Each row is a point on a tangle of strands that fork, close into loops and nearly touch. The rows are in no order.
In the rows, zero is written as 128.
Points whose rows are less than 139 apart are linked; no others are. Some points are linked to none.
q_82: [122 125 123  78 181  97  94  92  60 160 138 142 115 108  88  88 121  98
 103 121 147  85 123  50 140 140 109]
q_817: [116 146 105 173 113 151 141 139 141 132 116 115 123 189 188 116  95 164
 127 122 125 179 158 184  89  86 181]
q_534: [ 61  96 110 116 139 107 126 125 129 120 113 111  85  92 111 110 136 113
 147 116 129  71 117 113 127  94 115]
q_138: [123  94 102 128 131 137  97 154  87 114 146 101 113 145 132  74 121 157
 106 160 128 117 129  99  99  65 103]
q_107: [129 129 122  87  97 146  82  93 198 129  66 118 113 168 107 141 110 120
 125 106 176 136 103 143  62  88 131]
q_307: [131  75 102 103  97 136 127 146 144  95 137 105 140 153 113 108 124  49
 132 105 181 152 138 152 127 191 111]
q_408: [ 83 184 127 163 160 189 136 121 153 111 163 152 134 152 166 158 148 139
 110 105 121  95 131 194 117 106 179]
q_988: [126 145 103 151 115 155 119 117 126 130 155 149 136 153 128 129 109 213
 106 115 108 146 126 166 104  69 167]
q_462: [130  97 168 128 153 141 170 176 103 123  70 164 124 109 166 152 100 147
 100 158 145 141 131  97 137 148 155]
q_792: [ 90 145 105 149 159 109 117 106  94 143 199 153 127 116 161 113 158 117
 119 137  85  86 161 145 154 137 104]
q_653: [154 107 135 132 115 150 131 107 175 115 112 150 167 201 123 102 131  45
 108 103 196 159  98 158 131 175 125]
q_108: [136  97 123 105 147  91 147 170 104 114  78 155 109  76 131 136 100 148
 117 150 127 114  96 104 155 178 113]
q_955: [124 155 181 110 182 152 143 149  96 137 169 157  94  75 115 149 107 133
 111 154  95 129 160 120 138  97 140]
q_519: [125 116  85 149 115 142 119 151  72 121 173 139 135 141 151 120  99 192
 124 134  98 155 136 121  95  75 109]
q_718: [200 119 144 117 112 144 126 135 184 148  78 116 121 133 109 118 115  71
 132 158 159 126 102 132 117 158  83]
q_881: [161  92 116 107 159 117 133 143 162 161 162 150 125  88  66  98 126 103
 114 138 114  89 137 123 149  97 117]
q_964: [115 109 148 159 107 123 173 144 143 148 185 161 144 123 168 170 166 151
 140 127 117 134 210 152 154  98 143]
q_426: [128  78 123  89 108 127 120 114 197 111 105 110 145 111  63 144 119  71
 166  81 121 136 114  83  89 120 151]
q_900: [174 161 154 129  61 128 110  89 206 137  61 123 137 164 118 163 129 129
 149 121 172 169  79 142  65 109 119]
q_394: [127 147 113 113 107 194 115  80 180 162  70 107  85 164 144 126  95  91
 114 113 164 148 112 192  93  99 127]
q_651: [129 116 142 162 100  99 164 141 168 123  83 120 169 151 132 142 145 115
 144 110 150 159  94 163 148 178 152]
q_977: [ 97 103 120 145 128 116 129 123 153 131 184 153 152 118 139 133 161  88
 128 117 121 102 173 165 130 144 133]
q_184: [175 118 146 117 128 130 113 143 219 122  63 138 156 137 102 146 121  69
 168 130 179 159  70  88  77 167  91]
q_863: [131 119  49 111 135 112 103  98 103 114 159 138 161 163 105  60 106 135
  87 145 110 161 113 105 145 154  83]
q_663: [103  81 109 125  98  86 112 103 181  87 103 162 145 175 154 105 133  96
 126 110 183 121 124 138  71 127 135]
q_146: [114  72  54 105 120  97 134 126 137  77 138 132 164 158  96  69 126  89
 125 109 153 161 113 107 139 179  90]
q_350: [154 136 185 135 115  59 146 131 101 115 107 160 153 102 120 142 172 160
 136 139 184  97 120  69 144 151 122]
q_572: [134 160 141 111 103 121 130  75  26 116 205 134 124 118 124 148 133 164
 108 114  72 171 154 105 174  97 144]
q_724: [113 116  83 140 129 116 148 137 160 150  88  90  95 143 138  84  92 143
 139 106 101 142 140 187 101 103 185]
q_383: [154 115  83 145  71 161 144 132  61 140 174 123 110 136 157 137 113 168
 138 111 134 156 149 141 126 130  73]
q_327: [147 122  88 115 134 155 146 166 116 126 149 112 103  83 132 123 109 161
 118 125  55 117 121 175 142  96 153]
q_574: [169 173 140 182  95 138 163 146 113 175 163 122 139 120 154 176 139 178
 158 141  98 132 138 152 151 142 106]
q_958: [ 87 125  89 143 127 154 146 170  81 129 126  94 104  96 126 136 122 173
 139  98 110 136  87 159 152 110 133]
q_30: [176 140 124 126 110 146 100 136 127 142 124  75 130 130  87 108 145 113
 133 139 136 107  70 125 158 158  74]
q_560: [170 121 107 148  65 144 136  99 150 145  85 141 137 143 142 172  98 143
 141  92 131 183 102 137  62 150 127]
q_99: [105 130 176  95 138 153 118 127  64 145 154 103 103 115 139 139 157  99
  99 136 172 109 190 123 145 133 129]
q_321: [101 150 129 141 169 193 124 113 152 126 150 112 110 133 119 104 128  99
 103 117  82 106 134 166 115  95 171]
q_975: [113 150 139 103 200 135 119  94  74 169 100 142  84 109 123  89  93 116
  93 133 112  76 133  91 131 114 147]
q_49: [137 157 157 141  98 121 114  89 108 114 125 130 165 165 135 160 150 170
 107 130 135 187 164 106 143 153 142]
q_386: [161 140 193 116 104 111 134 110  76 118 161  94 122  94  64 136 163 109
 149 122 121 105 103  65 145  89 122]
q_348: [163 149 117 148 168 164 104 135 166 142 140  87 135 159 101  62  92  91
 123 152  80 118 111 144 117 115 148]
q_888: [131 103 101 146 109 148 145 136  97 124 120 132 118 118 200 154 110 172
 105 121  48 140 164 148 127 116 179]
q_414: [ 83  77 113 104 156 110 111 162 158 103  85  90 110 141  92  77 109 103
 171 121 145  65  86  81 133  74 142]
q_748: [160 113 134 174 108 103 188 130 110 178  92 128 110 115 156 131  99 127
 163 114 124 124 139 117 105 154 137]
q_42: [158 124 165 122 104 148  86 140 128 136 107  96 146 110  95 161 193 130
 133 146 156 119  71  81 127 136  66]
q_789: [ 97 122  73 164 144 101 158 135 149 199 133 138 110 126 150  95 113 160
 137 114 108 134 152 186 137 116 139]
q_135: [134 131 122 118 143 103 106 145 143 120 150 121 166 180  91 106 108 138
 121 109 148 124 129 149  98 125 186]
q_437: [134 170 130 143 110 165  90  89  86 174 157 102 109 139 183 149 169 155
 111 148  97 130 183 150 144 110 111]
q_120: [182  82 106  84 133  94  83 116 204 106  66 130 156 106  93 127 151  86
 161 125 143 156  99  40  89 167  86]
q_377: [117 145 125 183 118 149 190 111 113 134 169 163  94 147 229 141 145 147
 143 134 113 121 226 155 171  93 112]
q_742: [113  95  99  79 116  74  88 121 214  82  98 148 138 128 106 129 126 117
 128 130 146  84 130 137 101 132 126]
q_773: [115 163 135 166 129 126 126 139 139  83 111 140 122 145 171 120 116 191
 106 188 101 116 126 160 149 112 117]
q_598: [116 151  99 174 126  86 152 103 188 189  98 173 134 150 156 125 111 159
 135 123 139 168 139 193 147 143 137]
q_565: [105 162 122 179 153 128 165 136  66 150 228 144 129  92 172 135 173 131
 150 106  61  88 136 162 182 129 136]
q_749: [121 201 115 163 158 178 158 156  89 169 223 110  93  93 190 134 168 173
 157 110  89  91 162 187 153 106 136]
q_600: [ 90 142 131 121 145 201 136 144 129 105 115 106 106 138 135 147 111  61
 133  94 171  88 114 166 102 153 153]
q_148: [127 116 162 142  83 116 149 163 190 101 104 131 152 148 141 185 136 115
 155 128 175 126 123 164  80 142 144]
q_860: [135 115 149 183 135 150 196 137  74 152 112 178 125 101 175 162  91 156
 137 121  99 152 124  89 136 129 147]
q_664: [128 145 186 110 181 109 135 156  53 138 176 127 101  94 151 109 136 108
 114 156 110  86 169 111 152 118 160]
q_419: [ 95 129 121 146 124 150 134 123 163 137  96 120 160 175  89 129 124 105
 139  82 193 169  64 142 134 156 121]
q_280: [151 105 113  89 149 100  75  91 189 100  68 124 140 155 114  83 111  61
 128 160 135 150 124  52 103 176  92]
q_69: [145 187 103 191 114 103 123 135 140 131 166 148 154 160 192 137 123 195
 147 153  91 125 144 170 130 124 112]
q_656: [ 97 131 130 107 106 102 129  84  35  81 181 101 119 111 115 107 138 121
 131 134  87 150 153  82 158 107 116]
q_292: [145 127 142  85 163 141  81 161 181 135 149  99 125  85  63 134 119  95
 159 155  98  93 116  98 119 108  98]
q_53: [120 134 158  96 119  50 127 148 105 111 127 117 139  95 143 179 143 149
 138 133 108 103 174 126 124 163 174]
q_149: [132  67  88  52 130  83 126 116 155  79  99 132 136  99  68 120 116  87
 159  97 128 130 105  43 109 160 122]
q_469: [129 133 129  91 115 132 107 118 114 155 113  87  92 137  98  97 138 129
 106 128 196 106 160 136 133 112 119]
q_778: [132 110 133  88 119  60 103 133 169 118 127 120 153  91  79 152 153 147
 135 129 120 121 127 115 131 148 138]
q_687: [146 134 153  96 143 126 140 146  64 127 210 131 119  70  83 131 153 120
 117 103  79  93  84 142 184  86 151]
q_910: [122 140 119 127  99  75 125 105 150 152 118 136 115 150 119 101 131 171
 142 138 203 147 174 138 115 121  97]
q_491: [112 153 161 157 105 129 161 151 146 139 143 159 152 160 176 173 138 145
 136 122 179 127 183 169 117 133 165]
q_524: [ 80 142 160 114 163 207 140 156  60 128 134 108 102 122 150 166 129 107
 110 110 153 109 139 137 118 126 165]
q_6: [115 198 132 152 187 213 144 169  90 161 184 141 122 121 171 142 155 164
 116 112 120  82 114 179 143 111 167]
q_251: [157 136 130 144 144 159 110 139  68 118 122 140 145 152 146 114 109 160
  84 140 111 109  81 115 131 142 145]
q_702: [149 105 151 129 102  75 120 101 198 105  54 105 175 158 109 126 163 100
 141 119 143 160  90 106 123 169 160]
q_791: [ 63  94 105 107 130  92 131 127  89 123 176  94 106  94 107  89 165 129
 133 140  98 119 138 114 166  67 108]
q_950: [153 152 139 107 100 150  91  66  89 131 165 111 134 131 112 149 142 155
  86 136  84 155 177 121 127 114 129]
q_376: [ 98 130 115 108 158 169 132 165 112 111  75  88 108 120  91 127  82 140
 136 111 120 136  65 130 147 142 143]
q_925: [ 97 119 131 139  92  96 149  96 128 110  96 129 125 121 172 159 124 142
 126 114  95 131 184 137 103 136 185]
q_929: [129 156 179 138 109  81 139  97 109 110 116 123 151 143 114 119 169 148
 128 155 170 152 154  99 182 174 111]
q_457: [135 113 124 130 111 212 137 130 120 128 105 102 100 172 152 117 101  77
 100 116 165 159 129 177 125 139 141]
q_10: [ 96 153 158 148 161 149 100 123 129 109 129 125 138 121 110 132 109 129
 136 163 104 164 121  78 107 117  97]
q_441: [145 115 153 141 111 114 132 172 142 105 118 157 162  99 155 200 138 156
 130 163 126 183 152 115 121 179  94]
q_621: [145 128 151 128 134 130 118 173 190 132 103 137 176 113 102 181 126 118
 151 137 142 206 112 110  76 175 108]
q_679: [ 91 137 136 130 159 127  85  96 177  77  92 125 147 150 110 111 123  77
 133 157 135 131 108  90 120 157  85]
q_681: [133 147 114 129 129  93 124  99 207 137 107 164 136 155 108 115  87 121
 136 126 163 178 142 164 113 152 112]
q_995: [126 139 106 106 178 129 124 169 126 127  90 105 102 105 126 109  90 104
 140 143 125  79  91 135 158 181 115]
q_971: [153  90 115 112 116 154 117 146  74  90 109 116 109 140 123  95 111 132
 100 137 118  64  72  99 117  90 134]
q_37: [161  76  99 111 128 128 119 103 190 172 108 145 144 128  67  91 144 120
  98 117 143 134  96 126 154 108 117]
q_235: [145 122 147  94 140  67 117  79  94 128 119 181 132  92  85 112 158 136
 116 133 166 105 115  32 135 150  85]
q_643: [127 150 141 177 101 140 175 122 122 127 100 141  82 138 201 134 128 162
 135 174 140 124 166 144 158 115  87]
q_288: [103 146 191 109 183 144  92 159 123 133 164 123 122  94  79 146 120 116
 130 164  95 127 117  80 114  73 126]
q_60: [141 136 146 133 138  88 162 140  40 120 222 174 129  65 152 149 171 127
 131 115  72  94 102 147 217 124 128]

A tip is a point with one link. Name the tips that can be reached along the links from each point below, in the order of the rows.
q_929 => q_975, q_414, q_437
q_565 => q_863, q_574, q_348, q_687, q_702
q_327 => q_663, q_748

A fork is a point with three links, a tip a point with one. Leave the first point through the second and follow the links. Name the first fork or tip that comes.
q_53, q_925 => q_748
q_860, q_462 => q_663
q_519, q_988 => q_99

Name the points in between on the shortest way along the links from the first point to the second, in order.
q_718, q_600 => q_184 q_120 q_280 q_679 q_10 q_288 q_955 q_664 q_99 q_524
q_574, q_702 => q_69 q_773 q_643 q_377 q_964 q_491 q_148 q_651
q_600, q_519 => q_524 q_99 q_469 q_910 q_681 q_598 q_789 q_724 q_817 q_988
q_60, q_863 => q_565 q_792 q_977 q_964 q_491 q_148 q_651 q_419 q_653 q_307 q_146
q_108, q_742 => q_995 q_376 q_958 q_327 q_888 q_925 q_53 q_778
q_348, q_491 => q_321 q_408 q_6 q_749 q_565 q_792 q_977 q_964
